Each row is a point on a landscape with many peaks, with its height.
From any point a climber steps to the highest of the 2 points nearest to it. It stops when none of these is higher. Distance is the straight distance between rows; heights are no part of it.
q227 h=272: [122 112 129  68 128 119 122 123  50  84 112  79 137  80 127  88 101  95
 119  80  98 107  78  96 108  47]
q865 h=302: [118 104 130 105 106  86 131  97  70  84 101 116 128 106 120  66  65 111
 109  53  84  99  69  92 106  66]
q350 h=254: [116 111  90  85  91 122 120  85  92 119  73 115 104 109  52  84 113  79
  74 126  77  85 137 101 108  95]
q68 h=301: [108  91 129 125 101  88 134  97  75  70 107 113 127  98 126  82  61 100
 119  63 110 111  57  88 113  76]
q30 h=396: [105  85 118 102  94  79 101 106 119  81 114 115  91  82 126  95  98 101
 115  84 107  94  94  98  90  97]
q914 h=492: [ 76 102  64 115 115  95  81 104 107 140  94  67  77 127  58 133 138 112
  68 133  89  90 103  92 106 133]
q595 h=552: [ 62  90  67 100 117 104  86 104  97 111  92  56  83 105 108 126 127 105
 120 111 124 103  91 107 109 105]
q336 h=680: [126  85 129  98 100 104 104 111  98  87 144  89 112  76 111  94 106  79
  90 120 135 108  96 106 114  83]
q371 h=502: [109  97  93 133  73  98 108  91 120  90 100 155  92 111  89 106  85 105
  83  94  74  97 119  90  92 130]
q859 h=545: [138  88 103 101  79 108  78 112 121 122 144 115  71  87 102 116 139  84
  54 121 111  94 107 110 101 122]
q385 h=530: [115  97  80  96  92 105  99 108 103 145 108  93  66  93  63 118 147  80
  56 139  88  74 118 110 116 122]
q690 h=54: [130 118 129  76 128 106 105  99  84  80 107  36 131  88 132  98 100 104
 123 134 129 126  72 112 100  59]
q674 h=277: [130 117  99  83  83 137 128  87  87 103  87 119 110 109  40  74 111  69
  52 117  83  80 126 116 111  77]
q856 h=460: [ 90  99 100 102 102  88  47 102 144 150 106  49  68 105  99 133 133 115
  58 127 105  90  87 117  95 133]
q212 h=681: [ 76  84  75 125 104 106  91  97  94 102  94  92 100 121  87 112 106 102
  83 126 103 106 109  96 113 120]
q478 h=84: [ 81 120  79  75 120 118  97  99  56 117  85  80 107  98 103 107  97 106
 134 104 101 107 115  90 106  79]
q121 h=38: [119 117 115  88 110 110 106  95  84 106  96  53 126  97 112  88  90 104
 100 141 123 121  88 113 106  70]
q129 h=106: [ 85  90  74 106 113 126 102 105  55 111 113  90  96  93  90 116 122  78
  98 114 113  95 104  87 131  94]
q793 h=226: [ 97 122  83  84 103 111 114  82  82 109  66 117 113 116  55  84  91  97
  97 105  66  95 132  84  92  96]
q222 h=8: [147 109 126  76  98 132 123 110  82 109 109  91 130  92  80  79 106  73
  75 108 100  93 104 113 117  63]
q373 h=290: [122 102 121  74 118 108 123  99  67  89 105  98 124  87 112  81  94 104
 129  83  93 107  87  90 108  50]
q66 h=55: [ 90 114 112  83 125  84 110 101  99  76  88  64 113 101 136  85  77 108
 152 103 119 126  71 106  92  69]
q713 h=489: [111 107 101  85  88  88  73 105 150 130 102  91  66  89 104 114 136 111
  74 116  91  86 121 118  82 118]
q545 h=655: [103 100 104 115  92 103 102  97 125  96 100 105 116 114  94  80  78 101
  85 130 103 116 109 102  99  97]
q606 h=324: [ 58 105  71  87 120  96  87  91 104 120  62  81  93 125  79 119  99 123
 120 113  80  99 124  94  93 124]
q218 h=533: [ 93  94 109 108  86  92  69 114 158  89 105 112  76 102 123 119 108 124
  90  88  92  98  96 103  63 130]
q146 h=504: [109 100  91 103  97  84 121  85  72  88  88 158 110  94  87  90  72  97
 116  54  66  77 118  79  96  94]
q283 h=310: [134 109 124  72  93 119 131 110  76  94 100 138 121  88  84  61  97  79
  87  65  74  82 105 109 113  62]
q98 h=85: [ 90  93  67  85 113 121 110  98  55 127  96  81  86 105  73 115 122  88
  90 126 105  84 117 100 135 109]
q182 h=434: [ 91 115 113 111 108 100 115  90  90  81  78  99 124 120 121  72  57 120
 114 101  98 126  72  94  89  79]
q564 h=583: [118  91  93 100  85 108  77 113 113 138 141  89  70  86  79 127 147  82
  55 125 114  79 104 115 116 121]
q335 h=507: [103  94 101 101  84  87  68 119 151 108 115 100  79  89 112 117 124 105
  72 117 107  94 103 109  84 127]
q353 h=596: [148  99 139  81  94  92  95 105 120 100 137  77 113  73 106  93 116  76
  83 138 130 106  94 118  96  87]
q133 h=71: [ 87 128  92  73 128 118 102 102  55 103  84  75 116  99 125 103  90 113
 144  96 109 126  81  90 104  64]
q969 h=237: [ 81 122  85  97 100  99 100  86 138 132  67  71 100 120  67 100  95 113
  90 135  89 113 136 113  83 123]
q974 h=261: [132  92 121  76 106 127 119 110  51  95 103 123 128  90  95  85  96  80
  92  72  87  93 104  96 119  71]
q601 h=433: [ 81  87  77 141  96 110  76  98 116 100 117 113  64 113  87 137 139 104
  48 100  96  94  94  89 104 149]
q173 h=333: [ 93  82 128 136  95  83 125  97  93  54 114 110 109  93 128  92  73  95
 132  68 128 110  53  95 103  91]
q829 h=351: [ 72  92  74  93 110  93  88  97 102 114  76 102  82 102  88 119 118 100
 117 102  86  89 117  89 105 123]
q426 h=506: [ 75  67  81 133  85 105 100  97  82  81 118 123  96  94 103 118 114  91
 112  78 117  99  78  85 122 115]
q945 h=534: [136 103 124  91  81  95  85 102 146 110 124  96 105  85 100  88 104  92
  77 131 120 109 110 114  81  99]
q124 h=349: [120  86  94  98  86 117 110 105  86 103 113 126  93  91  78  93 114  76
  68 113  91  86 124 102 121 110]
q505 h=208: [108  84 104 106 108 118 122 103  45  89 108 116 122  92 104  88  85  90
 106  75 104  94  85  92 127  79]
q742 h=397: [ 99  80  89 104  89 109  97 115 112 106 125 112  84  87 101 114 121  87
  86 113 104  89 116 103 113 120]
q81 h=62: [100 131 113  79 129 108 103 101  69  83  96  57 126  99 135 104  86 116
 144 116 127 129  64 109  96  61]
q597 h=363: [146 112 105  74  79 118 134  99  94  86  92 166 103  87  76  65 108  75
  84  70  77  75 122 116 102  80]
q88 h=567: [ 84  97  98 120  96 103  90 102 120  87  99  88 114 109 115  91  81 107
  93 125 124 122  94 105 100 109]
q807 h=432: [ 87  77  89 128  94 108  77 112 114  97 126 107  77  93 108 124 132  95
  71  98 114  93  88 100 105 129]
q332 h=470: [ 94  99  78 101 101  98  90  97 102 145  95  72  82 109  64 115 133  92
  68 147  95  83 110 101 122 114]
q648 h=132: [ 84  80  78  98 114 110 109 103  67 100  98 103 102  97  95 113 108  91
 114  88 108  92 104  92 123 103]
q315 h=47: [102 103 127  90 115  75 113 106 126  72  97  89 107  96 129  75  77 106
 133 101 110 117  84 104  83  80]
q988 h=173: [101 135 104  83  94 110 123  83  98 102  70  95 139 116  89  61  69 111
 101 101  73 116 103  92  84  73]
q889 h=475: [ 80 101  91 101 112  88  66 103 131 116  84  52  91 109 108 113 106 114
  95 134 121 109 101 118  90 117]
q460 h=576: [100  99  96 141  69 106  90  94 136  95 110 139  86 125  93 116 105 116
  60 108  80 105 110  91  85 141]
q119 h=556: [109 100 115  95  96  85  77 108 159 105 103  87 103 102 113  87  89 109
  87 126 102 114 104 118  74 109]
q744 h=555: [106 108 122 106  77 106  53 114 165  94 111 104  62 113 130 125 117 121
  65  84  86 107  98 106  52 139]
q533 h=640: [ 91  95  85 115 101  96 117  82  74  95  87 132 110 118  85 101  75  98
 122  72  77  95 115  75 103 114]
q996 h=597: [ 84  62  93 123  90 108 103  97  88  70 113  96 102  88 116 117 112  93
 127  84 139 109  74  94 114 104]
q381 h=688: [ 95  83 101 104 111 106  96 104  81  80 120  76 111  81 121 108 103  97
 133 107 139 119  71  98 113  84]
q716 h=378: [ 62 115  91 110 108  68  96  90 105  86  65 114 108 127 105  91  53 119
 140  83  88 111 105  98  78 117]
q8 h=599: [ 86  90  87  94 110 101  94 112  93 112 100  67  96  90 113 114 114  95
 116 123 125 100 103 102 116  96]
q508 h=517: [ 65  87  83 117 113  94  76 108 105  97  78  70  92 116 112 124 107 112
 119 115 125 118  95 105  95 121]
q576 h=493: [ 81 105  92 115 105 105  98  93  95  80  81  82 125 132 114  95  62 121
 108 115 123 129  88 100 101  98]
q774 h=431: [ 64  69  77 143  85  94  91  98  94  84 107 121  82 104  92 141 122  99
 111  59 104  91  89  82 106 136]
q411 h=478: [105 103  88 121  83 112  86 104 118 115 115 127  60 112  80 137 149 105
  43 115  73  87 116  93  92 152]
q468 h=464: [ 75  74  98 111 103  94  63 112 122 104 119  71  75  87 110 123 137 101
  96 108 128  96  83 108 100 112]
q108 h=512: [123 100  91  99  72 117  83 102 129 127 123 125  61 101  91 119 144  93
  45 116  85  86 121 109  91 129]
q884 h=105: [ 85 100  77  69 117 126 109 103  35 105  93  98 109  92  94 111 109  94
 126  86  90  92 111  93 122  79]
q144 h=29: [ 87  98 133 107 114  43 120  98  96  56 105  99  98 102 130  73  70 115
 153  54 110 108  66  88  86  76]
q305 h=436: [105  95 103 122  75  78 111  88 121  93  91 149  85  98 104  93  67 102
 111  67  83  85 106  86  86 120]
q215 h=49: [134 111 103  64 102 128 113 113  68 130 101  94  92  94  50  99 123  62
  62 123 100  76 130 124 131  89]
q795 h=165: [ 79  87  81 116  97 110 116  91  55  81 100 106 118  90 106 103  85  90
 127  75 113 105  81  78 119  91]
q861 h=445: [108  93 100  71 110  82  88 115 122 108 114  88  82  69 112 115 130  91
 116 106 105  85 125 106 101  90]
q356 h=529: [113  94 103  75 107 108  96 104  91 119 113  71 108  76 105 102 113  88
 103 130 119  92 109 110 120  76]
q170 h=342: [111 120 115 100 107  95 132  83  45  98  84 128 134 119 102  67  53 111
 113  42  68  93  82  79  97  70]
q854 h=386: [ 68  77  64 121 105  94  95 100  92  97  94 124  82  97  81 130 121  94
 113  79  84  87 106  82 107 132]
q301 h=428: [ 91 111  94  96  97  90  73  96 138 141  94  53  87 100  92 115 116 101
  73 143 111  96 110 117  95 121]
q45 h=391: [ 85  91  98 122  91  62 104 101 106  76  95 131  82  94 116 103  66 106
 134  48  96  91  96  86  92 114]
q423 h=345: [ 62 101 106 101 109  51  94  99 120  82  71 108  93 119 119  95  56 115
 159  56  93 103  93 100  78 109]
q317 h=485: [ 77  97  96 109 100  97  48 113 139 117 118  69  63  95 109 134 141 116
  74 105 109  90  76 114  92 132]
q593 h=815: [110  85 113 107 113 121 105 108  77  87 124  91 119  79 114  90 102  88
 103 108 133 110  87  99 122  80]
q201 h=420: [125 104  93  88  82 100 133  88  94  98  90 156 101  85  78  82  93  89
 104  67  69  78 133  98  95  89]
q745 h=366: [108  80 121 119  96  74 115  97 109  59 130 117  99  76 131  86  88  97
 123  74 119 106  77  98  92  93]
q872 h=7: [ 70  92  94 129  98  80 115  79  74  81  94 109 115 109 110  89  58 107
 143  46 105 102  67  82 101  97]
q286 h=465: [ 83 115 100  99  92  91  95  93 156 100  66 101 103 119 100  85  72 121
 109  99  82 120 122 119  73 113]
q797 h=23: [132 113 118  74 104 129 108 102  79 110  93  72 137  96  98  81  88  89
  87 126 121 102  98 112 112  58]
q655 h=418: [ 72 114  98 109  95  68 101  89 132  98  66 122 106 123  89  87  61 124
 122  82  69 109 118  98  71 117]
q12 h=20: [ 86 102 116 123 111  47 121  79  77  76  90 111 103  99 122  84  52 114
 154  33 109  97  63  87  93  95]
q462 h=64: [119 114  83  69 105 126 112 102  60 139  93  79  97  94  67  99 125  77
  83 124  98  84 122 107 128  78]
q878 h=656: [113 109  97 132  60 117  83  98 142  95 116 145  66 122 108 121 113 122
  47  92  69 100 104  92  56 148]
q27 h=466: [116 100 100  75 101  84  77 113 129 132 100  70  80  72 101 114 129  91
  92 122 108  81 127 116  96 103]
q770 h=384: [ 95 131 102  96 114 116 112  92  43  91  88 105 139 118 111  75  61 115
 117  70  82 114  71  78  96  68]
q202 h=551: [118 102 111  95  87 113 112  97 109  97 102 117 118  95  85  69  87  93
  79 109  92 105 112 102 102  79]
q785 h=459: [143 107 124  68 118 113 106 109  73 110 127  51 123  70 105 103 114  72
 103 128 127  92  96 114 122  71]
q808 h=591: [117 114 102 104  71 120  60  96 149 105 127 128  54 114 119 133 133 123
  43  93  79  99  94  99  60 150]
q150 h=574: [ 57  92  78 135 112 101  78  95 107 113  93  74  87 133  78 130 120 108
  75 122 101 105  92  96 108 140]
q691 h=39: [100 109 146  90 115  58 123  97 121  58 110  98  96  92 139  64  75 118
 138  84  94 116  73 109  84  77]
q151 h=198: [102 114  93  95  97 105 111  78 101 100  72 123 121 118  73  66  71 110
 112  93  72 111 115  88  85  86]
q44 h=879: [ 72  90  80 129  99  99 104  90  94  87  85 109 105 116  97 103  81 107
 109 102  93 107 101  85 103 118]
q833 h=320: [106 113 104  74 114  89 118  93  79  91  90 126 116  92 105  73  78 112
 130  68  85  99 100  90  97  64]
q557 h=352: [ 95 101 115  94 104  72 110  95  90  80  96 128 103  92 117  81  67 105
 144  55  90  96  96  89  97  87]
q17 h=508: [ 88 106 110  97 101  80  85 109 147  93  73  83 106 110 113  83  66 112
 116 117  99 114 104 118  77  99]
q230 h=280: [ 82 129  78  90 109 111  98  92  98 127  62  73 109 123  79 103  88 115
 108 130  88 115 126 100  89 100]
q819 h=304: [143 102 110  89  79 131 120  99  88 105 106 135 106  97  62  85 105  67
  53 115  92  86 126 116 115  92]
q562 h=422: [117  81 111  85  89  82  91 123 134  89 123 118  81  71 119 107 117  98
 104  93 100  90 115 104  84 106]

Where does a climber stop that starts at each point below?
q30: q878
q795: q44
q742: q564
q865: q545
q833: q878
q423: q878
q230: q593
q222: q44
q151: q564

Call two points neighbours if one is among the 2 nearest of the other. Go from one point of each pair to the other, from neighbour to neighbour, staying as high as possible. Name the lowest point that can't be avoided.
q593 and q119: q945
q8 and q564: q301
q564 and q44: q332
q44 and q317: q807
q119 and q545: q68
q119 and q878: q423
